Each row is a point on a landscape with many valleys, with its height.
From any point a ball rolls to the lowest of the 2 points nearest to it. It stops when none of these is lower. Distance is the straight distance between rows; heights are no part of it.
q835 height 603: [  7  15   2 -43 -49  -2 -19  26  16   7  51   2  -3 -58  -9 -16  35 -17
 -41  11  -3 -27  -8   8 -25 -24  31  35 -53]
q889 height 431: [ 24  32   1 -25 -36  48   1   2  11 -18 -23  45 -23 -19  -6  34   6 -11
 -29  16 -35 -40  17 -18  26 -15 -12 -63  42]
q146 height 574: [ 36 -14 -18 -34  -2  -4  -4  17  -7  12  31 -24 -26  -9  -2 -24 -45   4
  63 -12  17  15 -19  51  -7   5 -17  30   0]
q166 height 336: [ -7  47  -9   2 -15  -6  -1 -45 -28  31  11  -1  21  26  34  -4  -8  12
  14  14  14 -31  49  24  35 -28  -2 -39  39]
q101 height 619: [ 26  16  -6 -16 -34   9  20  -8  -6  23  17 -20 -26 -18  21 -30 -25  -5
  34 -23  21   1  16  26  -8 -14 -16  11   9]
q242 height 487: [ 16   9  -8  -6  -4  51  -6   2  -2 -12 -18  69 -40 -11 -30  30  15  -7
  -5 -36 -31 -34 -62 -21  44 -21 -32 -45 -18]
q170 height 327: [  8 -22  13  21  41  38  29  24  28 -51 -62   3 -20   6  -3  34  10 -17
  -9 -13 -28  20   0 -37  -2  24 -16 -14  15]
q946 height 451: [ 41   3  14 -56 -26  32 -27  33  21 -36  -3  43 -36 -19 -37  53  -9  -1
  -4  30 -42 -53 -15 -16  17 -14 -14 -61  29]
q866 height 815: [-10  13  24  49 -38 -35  43 -50 -26  44  -1  -5  22  41  24 -47 -55   3
   7   5  61  26  78 -19  -4  14   4 -13  47]
q194 height 752: [ -5  -4  13  -3   9 -37  -8   1 -19  45   6   7  -2  57 -34  -6 -44  14
   0  43  42  29  10   7  21  17  22 -12  36]
q730 height 259: [  4 -32 -15 -39  45  11 -15  36   1 -49  44 -36  16 -11  -4  -2   3   4
  14   7 -24 -12 -48  28 -31  38  -7  34 -18]
q414 height 782: [-15   7  28  31  -3 -33  20 -35 -32  50   1  -2   7  56   1 -23 -45  10
  18   6  57  26  29  -9  11   6  -5   0  30]
q597 height 472: [-18 -21  12  69 -13 -47  33 -61  18 -11 -28 -44  28 -13  37 -27  19  10
  -3  -1  -6   2  88 -26 -39   1  23  22  12]
q687 height 524: [ 39 -31   4 -33   9 -20  -2  29  17  11   1 -34 -36  -4 -12  13 -16  -2
  35   6  -2   9 -11  24   6 -17   2  22   0]
q462 height 549: [-20  30 -26  -1 -28  33 -23  -2 -25  13  17  58   4 -34  -2 -10  24 -13
 -20 -37 -17  -8 -60   3  12 -21 -11  -3 -50]
q901 height 380: [  8  10  50 -71  -6  24  -5  20  -5   1  26  10 -14  13 -46  21  19   7
 -41  32   4 -41 -25 -24 -19  14  -6  -1   6]
q142 height 505: [ -8  27 -19   5 -28  37 -18  -8 -11   9 -14  75 -20 -11 -16  13  18  -9
 -26 -28 -21  -8 -36 -16  43 -20 -11 -38 -18]
q183 height 649: [ 20   5 -14  10 -37  -9  26 -17  14   7   1 -39 -13 -35  36 -33  -8 -14
  30 -16   5  10  53   9 -20 -20   2  21   6]
q263 height 509: [-31 -32 -22  65  59  -8  -1 -21  -2 -30 -25 -25  45   8  22   0  12   0
  18 -33 -27  18 -12 -11 -21  14 -19  32 -13]
q232 height 562: [ 39  -2  -4   3 -26 -29   9  10  42  36 -26 -17 -47 -49  12  18  13 -24
  15 -19   2  -9  -5  -1  36 -87  19  21 -29]
q483 height 611: [ 31  11 -11 -29 -82 -26 -16  22  11  46  43   3 -32 -60 -12 -37  -9 -15
  -2   4  26   5  -1  35 -10 -40  33  33 -46]
q878 height 768: [-29  -7 -27  20  -7 -30 -30  24   7  -4  -7  19  28  11 -16  -7 -17   4
 -30  45   3  58  28   7   0  48  47 -23  12]
q426 height 321: [  4   8  27 -34  33  -1  -6  -8 -30  21  16  -9   6  44 -11  22   2  24
  17  19   9 -37  -5  10  21 -15 -10  -4  21]
q239 height 809: [-47  -7 -35  11  31  -2 -41  16 -23  -4  23  35  46  17 -15  -8  -1  17
 -29  10   3  24 -45  14   3  40  18 -16 -22]
q825 height 234: [  5  10  64 -38  17   2  23 -35 -25  31  23 -42  11  44  17  18  34  21
   9   7  26 -61  24 -14   6 -43 -15   8  19]
q684 height 285: [  8 -24 -17   6  23  20  19  19  17 -62 -13 -34  -9 -27  20  -3  13 -24
  23 -15 -51  18   7   1 -42  43 -11  29   2]
q589 height 517: [ 38  -9 -17   5 -36  -4   9  22  50  29 -51  17 -72 -50   1  18   0 -28
   9 -34   6  11 -26 -15  38 -69   8  -2 -18]
q836 height 365: [  5  -6  19  17  10  17  23  12   3  -4 -50  25 -30  24 -20   8 -18 -20
 -25  -1   0  39   8 -35   5  41  -1 -19  25]
q864 height 361: [ 29 -24  -8  14  28  30  31  20  31 -42 -55 -13 -43 -14   0  19 -23 -20
  23 -28 -21  23 -12  -8  -2  17 -24  -4  14]
q954 height 345: [ 38 -48  27 -14  26  -8  34  47  51 -49 -51 -53 -35   0  -1  40   9 -10
   2  28 -29  11  49 -30 -16  11   2  -1  40]
q577 height 667: [  3 -13 -26  51  -8 -54  -1 -33   3  33   1 -30  14  11  24 -31 -63  21
  63  -2  31  37  47  41   5 -10   1  10  36]
q673 height 432: [-29  -8  -9  35  34 -19 -10 -26  -6 -13   6 -30  48   8  31  -2  25   9
  22 -12 -21  -4   7   2  -9 -16  -6  29 -10]
q987 height 299: [  5  14 -15  39  -3 -31   8 -35  22  31 -53  -2  12  14  32  36   4   5
  -4  27  19 -14  51 -11  52 -51  31 -46  45]
q85 height 183: [-14  24 -13  21 -33 -34  -9 -30 -11  27  16  -7  26  -6  22 -24   4   4
   3   0  15   6  37  22   5 -28  24   4 -11]
q718 height 650: [ 36  19  -7  -8 -68 -31   2   2   9  27  21 -22 -28 -52  10 -42 -12 -19
   5  -4  17   7  43  21 -13 -35  33  29 -35]
q10 height 558: [ 17  11 -23 -43 -56 -13 -35  35  13  18  42  14 -11 -46 -22 -15 -10  -4
 -16  37  -2  -2  -5  32  -4  -9  30   3 -21]
q323 height 468: [ 35  -9  -7 -28  -9  25 -18  35  21 -25 -16  53 -41 -20 -34  48  -1  -2
   5   5 -39 -35 -39 -15  38 -28 -19 -51  -2]
q726 height 601: [-19 -23 -12  82   2 -45  15 -57  -1  17 -11 -26  35  12  37 -31 -46  18
  46 -21  31  29  53  10 -20  12 -23  19  36]
q257 height 576: [-31 -10 -26  54  59  18  -6 -12 -26 -14 -20  12  32  15  -4 -16  -5   1
  16 -64 -13  29 -54  -1  -7  17 -29  13 -38]
q731 height 397: [ 48 -12 -17  -2  -4  47  22  34  39 -66 -49  -1 -56 -47   2  14 -22 -34
  15 -27 -40  24 -17  -3 -13  36 -27  -6  16]
q386 height 386: [-12   7  25  24  26  28  18  -1 -10  -3 -47  49 -20  41 -29  18  -1  -9
 -35 -13   3  23 -20 -45  17  26 -12 -23   4]
q446 height 362: [-10  35 -12  27 -23 -14 -11 -31   1  28 -29  24  15   6  16  25  16   3
 -24  19   2 -12  35  -4  57 -48  31 -50  23]
q54 height 414: [ 26  31  -1   1 -11  66  40 -17   6  -9 -51  39 -46  -1  11  27  -5 -20
 -22 -15 -18 -37   1 -30  32   4 -36 -56  42]
q654 height 785: [-27  10 -28  25  17  13 -15  10 -13 -30 -11  29  23  20  -7  -1 -14   2
 -24  26 -17  40  18  -1  -7  70   7 -29  27]
q245 height 751: [-25 -16 -16  38  13 -54 -32   3   3   0 -11  -1  45  34 -13  10 -17  20
 -11  56   3  45  45  10  13  28  49 -19  29]
q571 height 273: [  7  29 -11  17  -6 -21  12 -41 -15  44  -3 -13   8  39  32  -7 -45  14
  33  17  32 -11  50  27  39 -18  -6 -39  59]
q496 height 692: [-38  -6  19 -18  -1   6   4   6  -9  -3  52 -30  26 -10  11 -34  41   6
 -20 -15  20 -15 -35  -7 -56  11  -1  55 -53]
q53 height 407: [ 23 -21  41 -72  12   0 -20  47   1   6  31  13 -25  22 -65  34 -10  16
 -17  43  13 -31 -34 -10   2  12   0  -7  11]
q371 height 645: [-17  26   8 -27   5  33  -3 -18 -42  13  45  20  11   8   5 -20  14  16
  13 -36  21 -33 -48  17 -11  -2 -38  12 -31]
q357 height 637: [-17  14  16 -33 -27 -10 -12   7  -1   9  56 -17  18 -38   6 -24  51  -5
 -33   1   9 -35 -13   5 -33 -24  24  48 -68]
q31 height 313: [ 24 -25 -20 -29  20  29   3  37  10 -77  17 -33  -8 -35   8  -9  -5 -11
  18  -4 -42   7 -28  17 -47  63 -16  28   3]
q886 height 358: [  3  -2   8 -28  64   9 -15  -2 -30  -8  28 -10  17  42  -9  26   7  27
  32   8 -10 -38 -31  29  20  -2 -20  -5   7]
q314 height 332: [-26   4 -18  35  13 -30 -22 -22 -16  16  14  -3  40  11  16  -8  -2  17
  25  -7   3  14   1  21  12 -24   8  12  -9]
q655 height 272: [ 22 -39  56  -2  14 -15  32  30  47 -14 -54 -35 -29  13  -8  38  33 -14
 -31  19  -5  10  37 -56 -10 -18  24   6   4]
q33 height 453: [-16  13 -17  -8  -5  -2 -22  11  -5  -8  13  16  23  -8  -1   8  22   2
 -23  17 -19   4   6   9   2  -2  18  -9  -8]
q963 height 733: [-11  -7   4  31  12 -57 -19  -9  -4  32 -17  -1  23  43 -14   5 -32  10
   6  38  23  42  34  10  29   6  37 -18  36]
q815 height 100: [  8  10   7  36 -12 -43  21 -46  -3  66 -35 -10  -5  40  21   7 -40  10
  16  19  55  -3  39  -5  56 -39  18 -36  49]
q683 height 444: [ 58 -15 -11 -20 -21  36   9  44  48 -51 -30  12 -63 -73  -4  23 -11 -41
  13 -30 -44   4 -41 -10  -4 -13 -23   3 -15]
q289 height 117: [-20 -30   0  20  33  32  22  10  13 -72 -19 -26  11 -23  21 -10  44 -30
 -13 -36 -56  17 -11 -34 -60  48 -15  40 -29]
q392 height 338: [ 19 -26  41  -5 -12 -16  33  14  45 -25 -41 -51 -25 -19   2  14  48 -25
 -30   9 -24  -5  55 -43 -29 -12  35  20  -7]
q740 height 531: [-31 -17   3  61   7 -41  15 -56  -5  -8  -1 -35  43  16  37 -29   2  22
  18  -2   0   9  69  -2 -34  21  -2  23  28]
q22 height 258: [-13 -21  17  14  27  28  17  20  15 -48 -32  -1   6  -8   1  13  45 -26
 -29 -24 -40  23 -17 -40 -35  20  -8  19 -28]
q135 height 399: [  0  22  16  11  21  58  26  -8 -18 -23 -42  59 -26  31 -24  23   0 -11
 -35 -17 -14 -16 -19 -44  22  32 -31 -47  14]
q855 height 351: [ -5  28  40 -59  -8  39   6  -6 -27  -9  37  -2   8  12  -7  10  37   8
 -34  22   0 -57  -2 -12 -22  11 -17   2  12]
q808 height 673: [-13  16  16   7  27  19  12 -31 -41  20  22   9   2  36   1 -19 -11  13
  44 -55  36 -17 -37  12   2  -6 -48  12 -20]
q49 height 705: [  2 -19 -29  40  10 -63 -22 -20   4  31  -8 -28  22  25   5 -10 -53  20
  45  32  19  43  45  38  18   2  24   0  45]
q378 height 503: [  1   7 -43 -15 -14  -2 -33  25   3  -7  28  18  10 -34   2  -7  -5  -4
  -1  12 -19  12 -15  35  -1   2  14  -1 -20]
q443 height 646: [-37 -10 -10  21  20  14  -7   6 -23  -5  15   7  22  -3  -2 -36   1  -4
  -4 -53  13  31 -60  -3 -37  35 -16  32 -56]
q833 height 412: [ -1  12  13  -3   0   1  -7  -1   4   9 -20  13   7  12   2  29  27   4
 -21  11  -9  -9  13 -12  31 -29  10 -23   7]
q76 height 306: [-12  35  56 -42   9  26  16 -34 -39  11  35 -16  20  33  17   3  50  16
 -14   5  14 -63  11 -19 -12 -21 -22  10   8]
q940 height 600: [-27  34  -9 -30 -25  34 -21  -6 -22  13  52  38  12 -31  -1 -21  29   4
 -25 -30   6 -29 -65  12 -12 -11 -16  20 -60]
q799 height 726: [-28 -15   5  -5 -15   9  16   8   0  -8  31 -17   8 -22   9 -49  17 -11
 -10 -34  18  24 -21  -6 -71  36  -6  57 -50]
q603 height 290: [ -5  41  -7   4 -33 -20 -18 -38 -16  39  15   6  26   8  19  -2   9  14
  -3  21  11 -17  41  24  34 -50  26 -22   3]
q681 height 479: [ 26 -40   0 -39  14 -32 -29  50   9  20  20  -4 -17   8 -45   9 -29  10
  19  26  15  32 -36  28  10   1  18  14  -8]
q692 height 803: [-38  15 -54  11  24   3 -38   7 -23 -18  28  26  52  15   1  -7 -15  19
 -17  35  -9  17  -6  35   4  53  11 -26  16]
q828 height 437: [ 20 -20   8 -64   3 -15 -36  48   8   9  39   3 -10   3 -46  17 -16  21
  -3  55   8  -9 -23  27   9   9  14  -2   9]
q241 height 353: [ 15 -11  -1 -43  56  19 -12  20 -13 -34  29 -12   8  10 -17  17   7  14
  26  -5 -16 -35 -54  30  -1  11 -24  14 -15]
q941 height 482: [ 41 -15 -14  -7 -28  22  11  29  42  -4 -42  26 -71 -56 -10  20  -6 -36
  12 -35 -24   7 -38 -15  28 -39 -16  -7 -21]
q664 height 406: [  4 -18   6  32  -6 -29  30 -18  32 -18 -34 -50   0 -19  27  -2  25  -9
  -1   4 -24   6  69 -22 -24  -8  25  19   4]
q955 height 781: [-67   3  -7  -3  21   8 -19   9 -22  -4  39   7  49  24 -20 -27   5  22
 -47  23  30  11 -41  -2 -20  63   7   7 -21]
q484 height 704: [-25  25  12  31  -2   1   2 -48 -39  47  -3  25  10  29  13 -17  -8   7
  22 -44  41  -3 -15   0  26 -28 -17 -10 -12]
q544 height 745: [-67   1   8 -19   4  18  -4   8 -15  -5  61 -19  41   4  -7 -41  15  21
 -39   7  38 -11 -46  -4 -46  57  -5  32 -43]

Where does a ball stop that starts at each point below?
q49 => q655
q183 => q825
q692 => q963
q828 => q825
q799 => q85

Call two points neighbours if one is among the 2 nearest of the other. Go from one point of each pair to the other, from neighbour to neighbour, staying as low as possible. Name the highest point that can't be avoided.
q289 and q963 => q239
q730 and q85 => q718
q289 and q825 => q886
q815 and q85 => q166
q289 and q730 => q31
